Points on a hilly landscape, in no order, each with its height.
A ball rolls from a point to the lowest of its 2 nearest points, and stops where none of them is lower. Distance is the straight distance between rows; heights are no part of it.
<462> (h 234): [ 13  -1  -8 -22   2  13   0  -5  17  -8  16   2  -2 -15   3   1  12   3
  -6  26  12 -11]
<26> (h 564): [  6  11   5 -21  15  16 -12 -15  -2  -4   7  -7   2  -4  -7   6  16  12
  -8  21  -3  -2]
<337> (h 501): [ -7  14 -12   5  13   2 -21   8  -7   1   5   7  -4   2   3  14   2  11
   0   9  -2   2]
<721> (h 413): [  0   0 -16  -7   3   2  -8  11  14  -9  11   7  -5 -23  -3  -1   5   0
  -9   2   5  -7]
<183> (h 660): [  4  11   1 -12   8   8   7  -5   2  -8  -4  11  -3 -14 -20   7  13  25
   3   5   5   2]
<504> (h 312): [-19  -9   9  25 -26  -1 -12  16  -4  -4   1   5  15   1   6   4   6 -21
  11 -24  -3  11]
<577> (h 336): [-11 -12  11  18  -7   1  -3  -2   4  -1  11   3  -1  -5   0  12 -14  -5
  -6   3   6  -2]
<346> (h 470): [ -6   9   2   5   9  -1 -22 -12   4  -3   0   2 -10   2   1  12  -9  -1
  -2   9  -2   2]
<454> (h 841): [ 10  -4  10  -9  -5  14   1  -7   3   1  10  -2  -1 -11 -22   8   3   8
  -6  -7   4 -11]
<42> (h 460): [ -2  -4 -14   3  12   6  -3   9   3  -8  13   3  -5 -15   6  -3   5  12
 -20  19  -9 -12]
<494> (h 98): [ -2  -6   3  10   1   9  -5  12  -9  14  -9  18  -1  -7  -2 -10  14   7
  -8 -10   7   7]
<594> (h 419): [ -4  -5  23  26  -9  -7  -1  -7  -8  12  -1   8  12   8   8   2  -9 -16
  17  -9 -15   4]
<550> (h 703): [  0  -3   4  -6   6 -16  14 -17 -16   6   4  -5  -3  15 -13   5   4   5
  -3   1   6 -14]
<726> (h 892): [-13 -10 -10  -4 -13   3   5  -2   0  -9  -7  -7  -2  -1  -4  13  -3  16
   7  -5 -20  -5]
<244> (h 575): [  6   7 -12 -10  15  10  11   4  -1 -15   7   5  -8 -16 -15  18   4  25
  -1   9  -5 -14]
<711> (h 793): [  4   9  -8  10 -15  -8   1   3   7 -10   9  -1  -5   2  11 -12 -20  -7
  -8   6   6  -1]
<172> (h 132): [-20  -6 -12  11  -1   0  -1  16   1   7   8  -8  -6  -2   4  -5  -2 -10
  -4   7  19 -10]
<213> (h 233): [ -5  -6   8 -14  16  -8 -18   9 -10  18 -12   2   8   1   8   1  20  -2
   7 -19   4   1]
<825> (h 338): [ -2 -12  12  14  -5   9 -20   6 -14   8  -3   1   9   5   9  -2  -5 -34
  13 -22  -2  19]
<324> (h 352): [  8 -10  -5  -4  -1  -5 -14   3   9  13 -15   9   3  17  12   4  -1 -21
   4 -22 -14   9]
<50> (h 327): [-11  -9  12  28 -22   6 -18   2 -12  -7  -3   3  11   5   7 -12   3 -32
  17 -17  -8  19]
<156> (h 784): [  9  17  -9  -5  -7  -8  -2   4   9  11   7   4   1   1  10 -19  -6  -6
  -4  10  12   1]
<725> (h 344): [ -2   2   6 -28   4   0   3  -1  15  -8   2  -9  -3 -13  -6   6  17  -6
  -7  18   5 -17]
<500> (h 867): [  2   0  -3  -5   4 -11  23 -20   6 -16   3 -19   2   0  -7   1   5  23
  -8   6 -15  -8]
<729> (h 94): [ -8  -2 -12   6  -9  12 -16   5  -4   7   1  -8 -12   6  -1  -9   1  -6
  -9   9  13  -9]
<815> (h 749): [  5   9   5  -4 -12   6  -6 -10  16  -2  -9   3  -1   0  10 -15  -6   3
 -11  12  -4  17]
<446> (h 624): [  7  -1  -3  -7   5  -2  22 -17  -8   2   6  -1  -5  11 -12   4  15  14
   1  19  14 -18]
<553> (h 880): [ -3   2 -11 -11   0  -6  10  -8   1  -6  -3 -12   2   6 -12   9   7  14
  -6 -12 -17  -4]
<84> (h 743): [  5   1  -2  -1  -5 -10  13  -3 -27  -6   5  -5  -5   8   3 -11 -20   5
   4   9   2  -6]
<48> (h 362): [  8 -12   4   0  -4   1 -11   2   4  25  -7   8   8  14   5  11   5  -3
   6 -19  -5  -1]
<480> (h 849): [ 10   0   5 -16   3  -4  24 -15   6   0   7  -9   8   0  -3 -12  10  16
  -8  14  -1   3]
<383> (h 265): [-10 -15  -6  13  -7   2  -7  19  -7   2   2   8  -8  -1   1  13 -10 -30
   4 -12   5  -3]
<764> (h 296): [-10  -9   9  10  13  -8   0   1   4  -1  -1  19   6  -6   7   9  -9  -8
   4  -7  -5  33]
<90> (h 707): [ 10  20   4 -20   0   4   3 -12   1 -10 -15   8  -3  -7  -8  -8  12  17
  -4   9  -3   9]
<637> (h 288): [-13   2   3   2   1  -3 -13  23  -4  21  -2  -8  14   9  15  -5   1 -14
  11 -10   3  16]
<95> (h 814): [ 13   4   6   6 -12   9  -7  -9   4  10 -15   2  -1   5 -15   0  -8   3
   9 -26 -14   0]
<484> (h 287): [-10   0   8   6  18   1  -7 -13  -4  19 -18  -6   0  11  -9   7  14  15
   6 -12   2  -2]
<665> (h 722): [ 27  -2  -7 -15   0  -6  27   6  10 -37   9 -15  -3 -17   8 -10 -21  18
  11   9  13  -9]
<303> (h 506): [ 10   6 -14  -3  20  11   8  -1   0 -12  19  -4   0 -12  -4   8   7  19
 -16  16 -11 -13]
<425> (h 825): [  7   2   6   5  -3   5  -4 -13  11   0   0  -4   0 -10 -21   2  -4   5
   3 -18  -9  -5]
<262> (h 420): [-11   9   0 -19   4  -8  -5   1  17   1   2 -11   4  -8  -8   3   7   0
   4   5  17  -4]
<165> (h 801): [  6   4  -4  10 -25  -2   2  -3  -5 -11  10  -4   1   5   0  -5 -27  -8
   8  -5   1   8]
<766> (h 401): [ -5  15   6   4  14   2  -8 -13  -2   7  -7  -3  -8  10 -16  14   0  10
   3  -2   3  -4]
<41> (h 760): [ 16   0 -10 -13  -1   0  40  -2   7 -24   5 -14  -8  -9  -2  -8  -6  16
  -2  15  15 -13]
<792> (h 642): [  2  10  -4  -2   7  -1   4  -6   6 -11   9 -15   3  -9   7  -5 -12  13
   2  20  -7  -7]
<675> (h 153): [ -1 -11   5  -4  34  -2  -8  -4  -2  23 -19   4  -1   6  -2   2  25   7
   1 -16   8  -3]
<495> (h 732): [  3  12   4 -14  -2   8   8  -9   5 -11 -13  -5  -7  -3  -1 -20  -1   6
 -16  19   2  10]
<226> (h 761): [  9  18   5  -7 -14  -9  21   1 -10  -5   3  -7   4  12  -2 -10 -15  10
   0   9   4  -3]
<160> (h 775): [ 11  23  -6 -18  -5  -5   2   4  -3  -3   7  -5  -2  12  -2  -3 -10  -2
 -10  11  10  -8]
<776> (h 542): [ -5   7   0  -9  10 -16 -12  -5  -9   3  -3   2   4  12   3   5  17   7
 -16  -5 -12   0]
<187> (h 527): [  2  12 -10 -15  16  -3 -13   6 -10   4  -1   5  -2   1   1   3  15   6
  -5   9  -7  -7]
<81> (h 292): [-20 -16   4  30  -3  -3 -11  17  -6  -1   3   8   2   4   6  11   2 -38
  14 -20   5   5]
<676> (h 673): [ 11   5  -3  -1  -2 -10   2  -9  17 -25  15 -10  -3 -19   9  -5 -16   9
   7  16   5 -11]
<18> (h 280): [-11 -11   6   3  10 -12   0   3   0  12  -6   9  15   9  15   5   6  -5
   6 -15   3  35]
<362> (h 345): [  5 -13  -2  19  -5   7 -18   2   3   2 -11   4   1  10  10   2  -6 -38
   8 -25 -16  11]
<506> (h 169): [ -4  -1   5   3   7   9 -11  10  -7  10 -11   7 -13  -1  -3  -9  10 -10
 -17  -4  12  -5]
<315> (h 583): [ -2  14  -4  -4   9   9  -1 -18  -3 -13   0 -14  -5  -2  -4  -5  11  21
  -5  21  -5  -7]
<578> (h 261): [-11   3   6   0  14 -16 -17   4   4  13  -6   8   8  -6   7  -1  11  -2
  13 -12  -1  18]
<131> (h 245): [  1  -7  -6  10 -10   6  11  -1   3  16 -11  13  -3  -2  -4 -13   8  15
   8  -4   8   5]
<409> (h 318): [-15   1   8   1  -4  -2   0  15   7  10   4  -5  14  -2   5  -3   4   3
  -2  -1   6  10]
<168> (h 815): [ 14   7  -3  -9   8  10  32  -6  22  -6   2 -10   0  -1  -4  -3   2  12
  -9  18   4  -8]
<421> (h 311): [ -7   7   0   4  -9  -3  -5  16 -10  10  -8  -1   5   8  12  -9 -14 -22
  14   1   0  14]
<651> (h 559): [ -3  -8   5  -7   1  -4   7  -2  -8  11  -9  -1   6  17  -1   3  23  15
 -21  -1 -10  -6]
<218> (h 727): [  5  -5  -4  -2   2 -22   7 -15 -16  -8   4   2  -8   8   2   2 -10   4
  -2  11  -8 -10]
<440> (h 297): [ -1 -18   8   8 -12   0  -3   4 -12   2   9   8  -3   5  -4  17 -12 -13
  -5 -10   0 -12]
<547> (h 388): [  6 -12  13  17 -10  -1  -5   3  -2  23  -8  17   3  17   9  16 -10 -17
  13  -7  -9  -4]
<734> (h 341): [ 11  -2 -19 -17  -5  13  -3  -7  11 -10   6   7 -11 -17  -9  -3  10  11
   2   9   6  -7]
<807> (h 315): [ -7  -8  10  24   4   8   3  15  -6  -8   3  18   9  -2   7   9 -17 -26
   2 -10  -9  28]
<88> (h 449): [  5  -5  -3  -5  -1   5  22 -12  -6   9  -8   9  -9   4 -14  -5   6  17
   9   5  11  -3]
<778> (h 587): [  0   0  11  -4  11   2   7   5   6  20 -16   4   6   3  -2  -7  32   7
 -21  -7  -4  -8]
<233> (h 225): [ -9  -8 -22  11 -12  -2  -2  17  -1  -1  10  -7  -8  -4   2  -6 -10 -20
  -1  -9   3  -7]
<680> (h 700): [ 20  -7 -10  -4  -5 -12  16   6  12 -28  10 -12  -7 -17  21 -11 -31   5
  18  10   3  -9]
<645> (h 351): [-15   5  14  14  -6  -4  -7   5  -5  -2   1   3   2 -10  -1  -3  -2  -5
  -1  -5   4   6]
<746> (h 807): [  4  -1   4   6 -16   5   0  -3  -2   3  -3  -3   6  11   0   2 -15 -10
   0 -17 -12  13]
<117> (h 342): [ -7  -6   4  13 -10   6   6  16 -11  -7  -1  -4   0   8  10  -3 -28 -35
  15   2  -5  12]

Call two points neighbours if one is among the 2 nearest of the other. Go from one point of each pair to the other, from neighbour to neighbour, staying as low as possible. Name the highest point that can't be avoided.
<729> / <494> => <506>
<462> / <637> => <262>
<637> / <675> => <117>

For each start below, name the point where the ball stops.
<160> => <494>
<500> => <675>
<425> => <494>
<815> => <462>
<454> => <462>
<776> => <675>
<676> => <675>
<807> => <675>
